Each row is a point on a landscape with many valleys, with its height.
From any point a ball takes the steepest step (drop divided by distance) to one of its 4 nearest points. It stops when none of these is lower. Distance is the straight distance between rows; heights are no part of it.
getut: [ 24 -21  40 -13 -12   5 -34   4  -5   0  30  72 -21  20  30   2  12  29
 -32 -16 -58  11 -47 -22 -16  28]  h=3.79
vif: [ 17 -34  24  10 -15  16 -29  14 -15   4  43  43  -5   6  42   5  19  -8
 -27  -7 -34  -4 -37 -13  -5  19]  h=2.45
Lup: [ -7   2  -5  12  34  11  43  -8  25  14   2  -7   6 -17 -15  16 -16 -29
  34  -4  30 -26  15  10  15   3]  h=1.97
sib: [ 30 -19  43 -18  -5   4 -35   4  -1  -5  35  72 -25  24  30   1   7  32
 -36 -14 -71   9 -59 -27 -14  38]  h=2.63
buvig: [ 18 -38  20  16 -11  21 -24  17 -10  -4  45  28   6   1  48   9  13 -21
 -27   0 -26 -20 -44  -9   3  23]  h=5.43
nagev: [ -5  21 -15 -14 -10 -19 -13   1 -20 -13 -27 -23  -1   3  -6 -15   7  24
 -12  -2   5  34  23  -5  -8 -17]  h=0.65
Damo: [ 12 -30   1  22   7  21   2   1  17 -10  15   1  14  -1  10  15 -13 -27
  -1  20   0 -38 -41   5  13  28]  h=3.97
dufu: [-10   7  -4  13  23   3  33 -16  24  14  -4 -13   0  -8 -28  -3 -13 -25
  27   0  20 -14  23  15  10 -13]  h=0.82
nimis: [  5   8 -12  -7  -6 -10  -7   1 -10  -3 -23 -25   3   8 -15 -17   7  10
 -10   1   2  23  15   1  -1 -16]  h=2.67
mor: [ -6   8  -6   5  41  13  57  -1  21  18   5 -10  10 -20 -12  24 -16 -27
  37  -8  37 -20  24   8  18  -1]  h=3.03
mosig: [-17  19  -2   4  34   1  47  -9  22  23  -4 -18   3 -14 -31   0 -11 -21
  35  -6  32  -6  42  19  12 -26]  h=5.87
kaso: [ 16 -30  17   8 -16  13 -27  16 -13   4  32  31  -2   7  34   0  19  -7
 -28  -5 -27   1 -29 -11  -5  13]  h=3.23
korov: [-22  30  10 -25 -37 -22 -30  -5 -18 -11  -6  26 -19   2  18   1  -4  53
 -16 -10 -19  25   1 -23 -35 -12]  h=4.36
ruk: [-35  56 -15 -34 -18 -40 -12 -16 -26 -19 -38 -47 -10 -12  -6 -17  -5  37
  -2   3  15  40  49 -10 -11 -33]  h=4.90
Dar: [ 14 -13   1   3 -16   0 -21  14 -15   2   3   2   1   7  13  -8  16   6
 -22  -5 -11  16  -6  -8  -6  -2]  h=1.26
sona: [-36  51  -6 -31 -36 -37 -27 -11 -25 -11 -21 -18 -16 -12   9 -11  -5  47
  -6  -6   2  33  35 -20 -26 -29]  h=2.57
pamu: [ -8  23 -13 -16 -22 -19 -18   2 -23 -10 -20 -11  -3   1   5  -8   9  30
 -14  -8  -1  34  19 -12 -20 -15]  h=1.87
tad: [ 16 -35  14  15 -12  17 -22  18  -8  -3  37  22   6   3  43   3  13 -18
 -27   4 -23 -15 -37  -7   2  17]  h=0.12
Pok: [ -4   2  -8   9  37  16  51  -2  26  18   2  -7  10 -17  -9  27 -14 -27
  39  -5  33 -26  15   9  18  10]  h=3.02
zopav: [ 19 -20  29  -5 -19   5 -33  11 -13   4  28  62 -17  14  30   5  19  21
 -27 -13 -45  11 -35 -20 -18  19]  h=2.64
pibut: [  6 -21  -5  22  12  15  15  -5  26  -3   8  -5   9  -5  -4  12 -16 -30
  12  12  10 -36 -24   7  12  21]  h=2.15
degub: [-19  28  -3  -8  44  10  69   0  16  27   1 -21  13 -20 -21  15 -17 -22
  37  -7  45  -6  48  16  21 -32]  h=2.13
mipul: [ -1   3  -3  12  17  -1  20 -13  22   9  -4 -17   1  -2 -30 -12 -12 -20
  18   2  12 -13  17  13  10 -11]  h=0.80
namav: [ 15 -26   4  17  -6  11 -13   8   3  -4  19  -5  11   3  15  -6   3 -20
 -19   9 -10 -15 -23  -1   6   5]  h=0.91
suvor: [ 18 -40   7  21  -3  30 -13  17  -1 -20  36  15  17   2  44  20  -1 -26
 -20  18 -16 -36 -58   1  11  36]  h=2.38
Beve: [ 25 -48  -3  23   7  36  -4  17  10 -17  26  17  17   4  30  30  -4 -25
  -4  25  -8 -47 -67   7  18  49]  h=1.33
basi: [ 15 -37  10  20  -6  24 -15  16  -1 -10  36  14  13   0  41   7   5 -25
 -23   9 -17 -27 -46  -5   8  22]  h=3.04
moro: [-13  19  -4   0  23  -7  33 -15  13  16 -18 -21  -5  -5 -47 -17  -6 -10
  29  -6  22   6  43  23   9 -28]  h=1.99
vem: [ -8  25 -19 -17  -6 -21  -6  -5 -17 -14 -32 -31   2   5 -18 -18   3  23
  -6   1   9  32  28  -2  -5 -19]  h=5.42
Rafo: [ -7  18   2 -16 -31 -16 -28   1 -21  -8  -6  27 -13   4  17  -1   7  39
 -18 -11 -15  29  -1 -19 -29  -5]  h=1.06
bof: [  2  11 -12  -2   5 -12   3  -9  -1   0 -23 -27   1   8 -33 -20   2   2
   1   4   7  15  23  12   5 -18]  h=2.11
Bupu: [ 15 -19   5   3 -16   3 -23  15 -13   3  15  12   2   9  22  -5  18   2
 -25  -6 -17  10 -12 -10  -7   1]  h=0.96
pego: [ 11 -23   1  21   6  13   5  -3  19  -6  11  -5  13  -1   2   5 -12 -27
   0  15   2 -30 -27   4  10  18]  h=2.86
baz: [-12  32 -20 -22  -6 -28  -6 -10 -18 -17 -37 -38  -2   2 -19 -20   1  28
  -4  -1  13  33  33   1  -4 -23]  h=6.28
bis: [ 17 -28  31  -1 -17   9 -34  10  -9   6  35  59 -14  13  34   3  20   8
 -28 -12 -43   3 -36 -20 -14  23]  h=0.28
Vezis: [ 11 -19   2  18   0   7  -3   1  12  -2  13 -12  12   2   2  -8  -5 -23
 -12  12  -2 -17 -18   3   9   5]  h=0.10
zisob: [  5 -13  -4  20  13  12  13  -8  24   2   3  -8   7  -5  -7   2 -15 -30
  10  10   9 -29 -12   5  11  10]  h=4.56
menut: [-11  22 -10  -6  14 -18  18 -15   5   6 -30 -27  -6   3 -50 -18  -1   4
  19   0  17  17  42  21   7 -28]  h=5.03
Gono: [  9  -7  -5   6   0  -3  -6   0   1   0  -7 -21   7   7 -16 -18   0  -9
  -8   7  -1   4   2   6   5 -11]  h=4.33
soku: [ 18 -29   7  15  -9  12 -15  13  -2  -1  24   4   9   2  29  -1   7 -19
 -24   6 -14 -12 -29  -5   5   8]  h=0.60
leser: [-25  39   1 -13  44   7  71   3  10  30  -4 -28  17 -18 -33   9 -15 -17
  38  -8  46   6  63  20  21 -46]  h=0.72
mebaf: [ 13 -13  17  -2 -21   3 -29  13 -16   5  16  41  -8   9  26   0  18  18
 -25 -11 -27  17 -20 -18 -18  10]  h=2.58
labe: [ 19 -15  35 -14 -16   4 -32   6  -6   0  24  69 -22  18  28   2  12  31
 -31 -14 -53  14 -43 -22 -17  24]  h=6.05
vuk: [ 18 -29  24   5 -18  12 -29  14 -13   6  36  48  -7   7  35   4  19   0
 -28 -10 -34   1 -32 -15 -11  16]  h=1.81
nazo: [ -6   1  -3  15  21   5  28 -13  25  12  -2 -12   2  -9 -23   1 -13 -26
  22   1  17 -21  15  13   9  -5]  h=1.09
mot: [ 10 -11  19  -7 -22   0 -30  11 -17   2  13  48 -14  12  25   4  18  25
 -26 -13 -30  18 -20 -19 -23  11]  h=2.75
luv: [  3 -17  -5  21  16  15  22  -7  28   2   6  -1  10  -6  -6  15 -15 -30
  19   9  15 -37 -17   8  11  23]  h=0.69
tur: [-47  64   2 -36 -41 -49 -30 -17 -25  -3 -23 -32 -25 -18   5 -19  -7  47
  -4  -4   4  31  53 -20 -25 -39]  h=3.64
sovof: [-18  39 -20 -23  -7 -28  -5 -12 -18 -17 -36 -39  -3   1 -22 -19   0  30
  -2   0  12  34  37  -1  -4 -26]  h=5.45
kelo: [-23  36 -15 -24 -23 -30 -21  -3 -27 -14 -28 -20  -7  -4   4 -10   2  36
  -8  -6   6  35  29 -15 -18 -21]  h=2.14
suko: [  7   0  -9  -5 -15  -8 -17  10 -15  -3  -9  -7   3   9   5 -11  15  13
 -15  -3  -5  25   4  -6  -8 -10]  h=1.91
tuzi: [-17  35 -18 -22   4 -27   7 -19 -10 -12 -42 -36  -2   5 -38 -22   0  23
   6   3  17  31  40  11   3 -25]  h=5.73
non: [-26  35  -1 -10  39   4  63   1  13  28  -4 -26   9 -19 -33   4 -13 -17
  38  -9  43   2  61  22  18 -43]  h=0.57
Zil: [-14  13  -5   6  33   7  49  -8  23  21  -1 -13   5 -18 -23   7 -15 -25
  33  -6  31 -13  34  16  12 -15]  h=2.40
luzez: [ 24 -43  -6  22  14  34   4  13  18  -9  16  14  14   3  13  34  -8 -26
  17  24   0 -51 -59  10  19  55]  h=1.80
zosud: [-26  47 -17 -30 -14 -33 -12 -13 -24 -20 -36 -40  -6  -5 -10 -16  -2  33
  -3  -1  15  36  41  -9 -10 -25]  h=4.03
Nofi: [  0  -3  -2  13  10  -1  14 -10  18   5  -6 -16   3   1 -25 -15  -9 -21
  10   8   8  -8   9  12   7  -8]  h=0.87
bov: [  4   3  -2  -9 -23  -7 -22  11 -18  -2  -6  13  -5   5  15  -3  16  24
 -20 -10 -12  26   1 -13 -19  -5]  h=1.00
duv: [  4   1  25 -18 -24  -6 -29   5 -12  -3  11  55 -19  16  21   5   6  39
 -26 -12 -38  20 -24 -23 -26  12]  h=5.58
Gelu: [ -3  20 -16 -12  -2 -18  -6  -4 -12  -9 -30 -29   2   6 -20 -16   6  18
  -3   2   8  29  24   2   0 -18]  h=3.80
naka: [ -5  16  -8   2  15 -11  18 -15   9   9 -24 -25  -4   3 -45 -21  -1  -4
  19   2  13   8  34  18   8 -23]  h=5.13
Lag: [ 17 -39  25  14 -11  21 -26  15 -13  -2  50  41   1   6  52  12  17 -18
 -29  -3 -35 -18 -46 -11  -2  26]  h=3.82
neto: [ 12 -29   3  21   1  16  -1   6  16  -9  17  -2  12   1  15   5  -9 -28
  -9  16  -4 -33 -34   2  12  18]  h=2.29
lol: [-28  42 -12 -27 -29 -30 -23  -7 -26 -13 -24 -17 -13  -8   9  -8  -4  41
 -10  -6   4  34  31 -17 -26 -24]  h=2.19
diso: [ 27 -31  45  -5  -9  12 -37   4  -5   3  43  74 -22  19  33   3  17  14
 -31 -12 -64   0 -53 -22  -9  35]  h=2.46
dimis: [ 21 -38 -11  20  25  35  23  13  23   8  10  12  12  -1   2  43  -6 -29
  37  10  13 -50 -41  12  22  55]  h=0.68
pur: [ -6  13   7 -18 -27 -12 -25   4 -21  -5  -2  33 -16   6  18   3   6  40
 -21 -11 -20  25  -5 -21 -31  -4]  h=2.22
kilit: [-11  16  -4   5  25  -4  32 -13  19  18 -12 -19  -3  -6 -39 -10  -8 -17
  28  -4  20  -5  36  19  12 -25]  h=1.18
ditas: [ 20 -35  39   1 -12  13 -33   6  -9   6  46  68 -17  14  38   6  19   4
 -27 -13 -54  -4 -46 -18  -8  31]  h=2.39
tola: [ 15 -38   0  22   6  26   2   9  17 -14  17   9  16   0  16  23  -8 -29
   2  21  -1 -44 -51   5  16  39]  h=2.65
Davo: [-25  44 -19 -28 -18 -33 -16 -10 -25 -18 -34 -35  -7  -4  -3 -14   1  36
  -7  -3  12  36  38 -11 -13 -24]  h=2.76
Pomu: [-46  60   3 -34 -42 -46 -31 -14 -24  -6 -21 -25 -26 -15   8 -16  -7  50
  -4  -7  -1  30  46 -19 -27 -36]  h=3.56
katag: [ 26 -48  -3  22  10  37   0  18  15 -16  19  18  18   7  22  36  -6 -25
   7  26  -5 -52 -68  10  19  56]  h=1.37
Dusat: [-21  38 -17 -26 -20 -28 -17  -7 -25 -17 -32 -30  -5  -3  -1 -13  -2  36
  -7  -5   8  37  32 -11 -16 -23]  h=2.01
gera: [-15  32 -20 -23 -13 -25 -13  -7 -23 -16 -32 -29  -1   1  -7 -16   2  31
  -8  -3  11  34  27  -5 -12 -19]  h=1.61
gug: [ 20 -45   2  20   2  31 -10  16   8 -21  28  13  16   4  36  22  -3 -26
 -14  21 -10 -43 -65   7  15  44]  h=1.96
Fesal: [-16  25   7 -22 -32 -19 -28  -2 -17 -10  -7  32 -17   4  17   2   2  48
 -17 -11 -20  25  -4 -22 -34  -7]  h=2.12
vegeb: [-39  57 -13 -33 -27 -40 -19 -14 -26 -13 -29 -39 -16 -14   1 -14  -6  40
  -3  -3  10  37  48 -15 -16 -33]  h=4.13
toso: [-26  38  -2 -11  39   0  63  -1   8  32 -10 -28   6 -19 -39   0  -9 -11
  40  -9  42  10  67  28  21 -49]  h=0.83
marat: [ -6  19  -6 -15 -27 -16 -23   3 -24  -8 -12  10  -9   1  13  -2   9  37
 -16 -12  -7  30   9 -17 -25  -9]  h=0.70
nelub: [ -4  -5  -6  13  31  16  42  -7  25  12   2  -4   8 -15  -9  23 -14 -29
  34   0  26 -30   3  11  13  15]  h=0.79
tenob: [ 18 -25  24   1 -21   7 -30  14 -14   5  28  49 -11  10  31   2  21  10
 -28 -12 -34   8 -28 -16 -16  15]  h=2.25
Gol: [ -8  15  -5   3  42  14  58  -1  21  22   3 -13  11 -20 -15  20 -18 -27
  40  -6  38 -16  31  11  19  -8]  h=3.36
Defi: [ -7   9  -2  11  21  -1  29 -13  22  15  -8 -16   0  -7 -32  -8 -10 -21
  25  -2  19  -8  27  18   7 -17]  h=0.47
sul: [ 17 -34   7  18  -5  19 -13  13   1 -10  32   6  14   2  32   5   0 -25
 -21  13 -13 -28 -42  -1   8  19]  h=2.36
rar: [ 16 -34   3  21   0  22  -6   8  10 -15  23   4  18   0  25  12  -7 -28
 -13  18  -5 -37 -48   3  12  26]  h=0.67
rodi: [  8  -6  14  -8 -23  -4 -29  10 -18   1   9  42 -11   9  22   2  15  28
 -23 -14 -24  21 -17 -20 -23   7]  h=3.55
teki: [-23  41 -17 -27   1 -31   2 -21 -16 -18 -45 -42  -6   2 -37 -22  -3  27
   4   3  21  34  45   8   2 -27]  h=5.72
Lem: [-19  40 -19 -24  -2 -32   0 -14 -17 -19 -41 -43  -5   0 -25 -21  -1  30
   2   3  17  33  40   2  -1 -25]  h=5.70
gizo: [ 18 -36  -6  24  15  32  10   9  23  -7  14  12  14   1   9  31 -10 -26
  18  19   6 -49 -49   8  19  50]  h=2.66
Bil: [  0   8  -7   4   8  -9  12 -11   9   6 -18 -25   1   8 -35 -20  -2  -7
   9   3   6   7  23  16   7 -20]  h=1.27
Rop: [ 13 -12  -3   7  -8  -2 -12   7  -3   1   2 -11   7   7   2 -14   7  -7
 -17   1  -7   9  -6  -2   2  -5]  h=2.81
tav: [-11   7  -5   9  27   4  39 -12  25  15  -3 -12   5 -14 -25   2 -15 -27
  32  -2  26 -19  24  15  10 -12]  h=1.16
poku: [  1 -13  -7  20  24  16  31  -9  28   7   3  -4   8 -12  -8  19 -15 -31
  27   3  22 -34  -5  10  13  19]  h=0.45
Kapaz: [ 15  -7  -6   4 -11  -5 -15   8  -9   0  -4 -14   5   8  -1 -14   8  -3
 -15   2  -5  14   2  -1   0  -8]  h=3.69
tuko: [ -1   4  -6   8  13  -5  14 -12  15   9 -12 -22   2   3 -33 -18  -6 -13
  13   3  11   0  22  13   6 -14]  h=0.97
pek: [  4   2  -5   8   9  -6   7  -8  12   3 -12 -23   3   4 -29 -19  -5 -12
   6   5   5   2  14  10   7 -15]  h=0.94
nelaf: [  7 -25 -10  21  21  23  23  -1  25   0   5   3  10  -8  -2  28 -14 -27
  25  11  16 -43 -28   8  17  36]  h=1.92
gava: [ 21 -42   0  23   7  32  -1  15  14 -19  21  11  15   3  26  30  -6 -27
   1  23  -5 -46 -59   7  20  47]  h=0.51
Rilu: [ 16 -24   7   7 -15   7 -24  16 -13   4  18  11   4   6  25  -7  15  -7
 -26  -1 -17   3 -18 -11  -5   3]  h=0.71
Suno: [  2   9 -14  -8 -11 -14 -14   2 -15  -8 -20 -20   2   8  -7 -15   8  17
 -10  -3   1  29  15  -2  -6 -12]  h=1.98
Rutam: [ 14 -11   6  -3 -22   0 -26  15 -16   2   9  24  -6   9  22  -3  17  15
 -25  -9 -20  19 -10 -13 -14   2]  h=1.34
Midar: [-40  54  -8 -31 -34 -43 -24 -13 -24 -11 -23 -30 -16 -14   7 -14  -5  43
  -6  -7   7  33  45 -19 -23 -32]  h=3.16
kedir: [ 18 -39   9  20  -5  27 -13  16   1 -13  35  13  16   0  42  15   1 -28
 -20  16 -16 -32 -53  -3   9  27]  h=2.69
Napi: [ -9  28 -17 -17   2 -22   0 -13 -10 -13 -38 -34  -2   6 -30 -21   2  21
  -1  -2  12  30  33   6   2 -21]  h=0.59
Lur: [  2  -6  -3  17  11   6  14 -10  22   5   0 -12   6  -3 -17  -7 -11 -25
  11   5   8 -21   2   8  10  -3]  h=2.09
somuk: [ 15 -18  16   2 -19   5 -28  13 -18   6  18  36  -6   8  27   0  19  10
 -25 -10 -27  12 -20 -14 -13   9]  h=2.20
Gano: [ -1   7   2 -12 -25 -10 -24   9 -20  -3  -7  21  -9   6  18   1  13  33
 -19 -13 -12  28  -1 -17 -26  -4]  h=1.01
Pomaz: [-15  24  -7  -6  22 -12  30 -19   8  14 -26 -26  -6  -3 -54 -17  -2   0
  27  -3  22  14  49  24  10 -32]  h=3.20
rumu: [ 19 -40  -3  23  11  31   5   9  18 -11  16  10  15   2  13  29 -10 -26
   8  21   4 -49 -56   8  17  49]  h=2.41
Redu: [-23  30  -1  -4  32  -1  51  -8  12  27 -11 -22   1 -15 -42  -4  -7 -14
  38 -11  35   5  58  27  16 -40]  h=2.32
ret: [ 16  -8  31 -16 -16  -2 -32   3  -8  -4  18  63 -22  19  24   4  10  36
 -31 -14 -50  16 -41 -24 -22  21]  h=5.28
Pani: [-21  29  -2  -6  27  -8  44 -14  10  26 -20 -23  -4 -10 -49 -11  -2  -7
  35  -8  29  11  58  25  12 -40]  h=3.87
lor: [-18  33 -14 -23 -23 -24 -20  -2 -25 -12 -24 -15  -5  -2   7  -7   4  35
 -12  -7   5  35  25 -13 -23 -18]  h=2.21
Mev: [-15  31 -11 -13  17 -19  22 -20   2   3 -39 -29  -6   3 -55 -20   3  11
  21  -2  22  22  48  22   9 -30]  h=5.01
ranob: [  8  -6   7  -6 -25  -2 -28  11 -20   3   5  31  -9   7  21   0  17  25
 -24 -11 -20  24 -11 -18 -21   3]  h=3.19
misol: [ 11 -25 -11  16  29  27  31   6  26  10   6   6  11  -7  -1  38  -8 -28
  38   5  21 -44 -25   8  21  45]  h=2.10
suke: [  7 -15   0  19   9   7   6  -6  20  -1   5 -12  10  -3  -8  -5 -10 -27
   1  11   5 -22 -11   7  10   6]  h=6.03
Dud: [ 10  -3  27 -17 -20  -4 -30   3  -9  -6  12  61 -20  16  24   4   8  38
 -28 -15 -45  18 -33 -26 -26  13]  h=5.55
geka: [  3 -17  -6  19  26  17  29  -3  27   6   3  -1  11 -11  -5  23 -15 -28
  28   3  21 -39 -12   7  13  25]  h=1.21
liga: [ -8  18 -11 -15 -25 -15 -22   4 -24  -9 -19  -1  -6   2   9  -6   9  33
 -15  -9  -4  33  12 -15 -21 -13]  h=0.09
Nizim: [-31  44  -5 -27 -36 -30 -29  -4 -22  -9 -19  -5 -17  -8  12  -7  -4  43
  -9  -9  -2  32  24 -18 -31 -21]  h=2.26
nom: [-13  26  -9 -11  14 -17  20 -19   2   5 -35 -28  -7   3 -52 -21   0   7
  19   0  20  20  46  24   9 -30]  h=5.02
mek: [ 24 -29  39  -6 -13  10 -34   6  -8   4  37  70 -18  16  33   3  16  16
 -29 -14 -57   2 -46 -22 -11  30]  h=2.49
bufim: [-44  62  -9 -34 -30 -45 -21 -16 -27 -13 -29 -40 -17 -14   2 -20  -8  41
  -4  -5  12  35  53 -17 -18 -36]  h=3.76
fova: [ 25 -43 -14  21  24  36  16  18  22   9  15  17  13   5   5  45  -2 -29
  41  16   6 -53 -46  15  24  60]  h=3.34
Naden: [ 14 -28   4  19  -3  15 -11   8   7  -9  25  -3  12   0  23   1  -1 -26
 -18  15 -11 -23 -34   1   7  13]  h=1.45
Vuse: [-19  22  -2   0  31  -2  48 -10  16  24  -8 -19  -1 -13 -37  -5  -9 -17
  36  -6  31  -1  49  22   9 -33]  h=5.47
Sor: [ 14 -14  20  -5 -20   4 -30  11 -15   4  18  50 -13  12  25   4  19  22
 -25 -13 -34  16 -24 -18 -20  13]  h=2.74
logom: [  6 -12  -4  15   5   4   5  -6  14   4  -1 -15   6   3 -12 -13  -9 -22
   1  11   2 -13  -3   7   8  -6]  h=5.53
ziv: [ 18 -38   1  19   5  27  -2  11  13 -17  23   8  18   2  26  20  -8 -28
  -7  20  -6 -42 -55   2  14  35]  h=2.05
poge: [ -5  17 -11  -5  12 -16  12 -17   3   3 -29 -29  -3   6 -44 -23   0   3
  12   2  13  16  34  15   8 -22]  h=5.07
pupam: [ -4  12  -3 -14 -26 -14 -25   6 -22  -6  -8  13  -7   1  16   0  10  31
 -18 -10 -10  31   5 -17 -24  -7]  h=0.78
vib: [ -4  -7  -4  17  28  14  35  -9  27   9   2  -5   6 -13 -11  14 -15 -29
  29  -1  22 -29   4  11  11  12]  h=1.14
dera: [  7 -10  -4  19  12   7  14 -11  23   2   2 -12   6  -2 -13  -2 -15 -26
  11   8   8 -24  -4   9  12   4]  h=4.59
Bakup: [-20  39 -16 -22  10 -28  14 -22  -9  -8 -49 -38  -9   2 -51 -23   1  21
  13   1  23  30  46  15   7 -29]  h=5.75
doru: [  3   2  16 -15 -25  -6 -27   6 -16  -3   4  48 -17  11  21   3   9  37
 -23 -15 -28  21 -18 -22 -28   6]  h=6.79
bugo: [ -1  -5  -2  18  17   7  22 -11  27   6   1  -8   6  -7 -17   1 -16 -28
  19   5  16 -26   1  10  12   5]  h=2.17
Dag: [  0  13 -15  -9  -6 -14  -6  -4 -12  -7 -26 -27   4   7 -18 -18   6  14
  -6   1   4  27  19   3  -2 -16]  h=2.71
tipof: [  4 -12 -10  13  34  21  41   1  25  12   5   0   9 -15  -6  33 -12 -29
  37   0  26 -36  -4   9  19  28]  h=2.33
Fut: [-31  46 -14 -27 -28 -34 -22  -9 -26 -14 -25 -26 -11  -9   3 -11  -5  42
  -7  -5   7  34  34 -15 -21 -25]  h=2.44
let: [ 16 -32   4  21  -1  21  -8   8   8  -9  24   3  13   2  25   6  -3 -28
 -17  16  -9 -30 -43  -2   9  21]  h=2.37
bemaf: [-27  35  -2 -11  34  -5  57  -7   8  27 -15 -26   1 -16 -44  -3  -4  -7
  39 -10  39  13  69  29  16 -49]  h=1.17
Vepam: [ 17 -18   4   7 -15   3 -18  13 -13   2  11   3   4   8  17  -9  14  -5
 -25  -1 -14   8 -12  -7  -4  -2]  h=1.08
zeso: [-20  30  -6 -23 -30 -22 -24   0 -24  -9 -15   4 -12  -3  12  -3   3  41
 -13  -8  -6  30  16 -19 -29 -14]  h=1.67
ped: [  7 -20 -11  17  29  24  34   1  28   8   4   3  11 -10  -3  36 -12 -30
  37   4  22 -40 -18   7  16  37]  h=1.95
Davap: [ 10  -1  -7   1  -8  -7 -10   3  -5  -1 -13 -20   5   8 -11 -19   7   4
 -12   3  -2  17   7   2   1 -11]  h=6.09
Minir: [-15  19  -5   0  42  10  62   1  20  23   2 -16  11 -21 -19  16 -17 -24
  40  -8  39 -13  39  12  18 -19]  h=4.65
Kavi: [ 21 -37  35   5 -11  19 -36   9 -11   2  53  65 -14  11  45   7  20  -1
 -28 -11 -52 -10 -47 -16  -7  30]  h=2.24
rik: [-27  37  -4 -26 -34 -29 -28  -6 -23 -11 -17   4 -16  -5  13  -2   1  44
 -12  -8  -7  28  18 -20 -31 -19]  h=2.16
sasek: [  7 -19  -9  20  22  21  26  -3  28   4   4   2  10  -9  -3  25 -16 -29
  29   8  16 -41 -20   8  14  33]  h=1.75
Kipa: [-12  33 -17 -19   1 -27   1 -14 -13 -14 -42 -36  -4   4 -32 -21   1  23
   1   2  17  31  35   5   1 -21]  h=5.80
gebo: [ 18 -31  12  14 -13  14 -20  16  -6  -2  31  15   8   4  35   1  11 -17
 -25   3 -21 -11 -31  -5   1  11]  h=0.81
sif: [-20  27   0  -3  38   4  57  -4  15  27  -3 -25   5 -18 -32   3 -14 -18
  39 -11  36   1  56  21  17 -38]  h=0.11
senur: [ 16 -28   8  14 -13   9 -21  17  -9   2  25   9   6   4  27  -4  13 -10
 -26   2 -17  -3 -23  -5   0   5]  h=0.46
fona: [  2  -5  -1  13  11  -1  12  -9  19   5  -3 -16   5  -1 -21 -12 -10 -22
   7   9   6 -13   6  12  11  -8]  h=0.98
Zale: [-24  35  -6 -12  26 -11  39 -15   5  17 -30 -26  -6  -7 -57 -16   0   3
  36  -6  29  17  61  32  12 -39]  h=5.27
rov: [ 16 -20   2  12 -12   6 -16  13  -7   2  15  -1   7   4  16  -9  10 -10
 -22   0 -12   2 -16  -4   0   1]  h=1.10
Mak: [ 13 -34  -5  23  12  24  14   1  23  -7  11   6  15  -1   4  26 -12 -28
  17  19   8 -48 -43   7  16  44]  h=2.87
Meb: [ 25 -43  -9  21  18  37   9  16  22  -1  14  17  14   4  10  39  -3 -26
  29  20   2 -54 -57  13  20  60]  h=2.03
Ketub: [  9 -26  -5  21  13  19  14  -2  26  -3   7   1  11  -3   1  16 -14 -30
  13  14   8 -40 -30   6  16  28]  h=2.27
gozok: [ -2  13 -11 -11 -20 -13 -20   7 -23  -7 -14  -5  -2   4   9  -8  11  25
 -17  -7  -4  30  11 -11 -15 -10]  h=0.74
biz: [ -6   9  -4   7  17  -4  23 -13  18  11 -13 -19  -2   0 -37 -15  -6 -16
  21   1  13  -4  28  18   9 -18]  h=0.76
med: [ 15 -35  11  18  -9  19 -17  15  -3  -7  33   9  12   1  37   4   5 -23
 -24   9 -17 -21 -38  -5   6  16]  h=1.86
vizar: [-18  31  -7 -10  19 -16  31 -17   5  10 -33 -27  -7   0 -57 -19   2   4
  30  -4  25  20  53  26  11 -33]  h=4.35
fudar: [  9  -4   0  -5 -21  -4 -22  11 -20   0  -1  12  -2   7  16  -3  16  20
 -23  -9 -12  24  -3 -14 -16  -3]  h=1.50
Von: [ 16 -41  16  16  -7  24 -21  17  -9 -12  46  26   9   3  52  14  10 -24
 -26   5 -25 -25 -51  -7   3  28]  h=4.20
baniv: [ 12 -24   3  18   0  11  -4   3  10  -6  16  -7  12   3  11  -2  -7 -26
 -13  14  -4 -23 -27   0   9  10]  h=0.77
zon: [ 33 -51 -13  24  22  41   7  26  22   6  21  23  13   9   7  45   1 -28
  41  21  -1 -58 -60  18  24  69]  h=2.23
pobo: [ 12 -14  -2  13  -1   3  -4   1   7   0   6 -13  10   6  -3 -14  -2 -19
 -13   9  -5 -10 -11   2   7  -5]  h=1.56
zef: [-24  31  -1 -10  32  -5  50 -10   9  28 -16 -24  -1 -13 -49  -6  -3  -8
  38  -8  32  12  62  30  16 -43]  h=1.77
fug: [ -8  23 -12  -9  12 -18  14 -16   1  -2 -35 -30  -5   6 -48 -22   0   9
  13   1  17  20  40  16   6 -26]  h=5.04
tiban: [ 18 -32  29   8 -15  16 -31  14 -12   4  41  50  -8   9  42   6  20  -4
 -27  -9 -40  -5 -39 -16 -10  22]  h=1.59
sose: [-19  30   1 -23 -34 -23 -26  -1 -20 -11 -10  19 -15   1  16   0   1  45
 -14  -8 -10  27   8 -22 -32 -12]  h=3.17
zilub: [  5   4 -10   4   3 -10   2  -8   3   1 -15 -23   4   9 -26 -22   0  -4
   1   6   4   9  17   9   7 -16]  h=1.04

Where does a ball stop that starts at each point below?
Bakup => Defi
doru => senur
duv => senur
ranob => senur
fudar => liga
Pani => sif
korov => liga
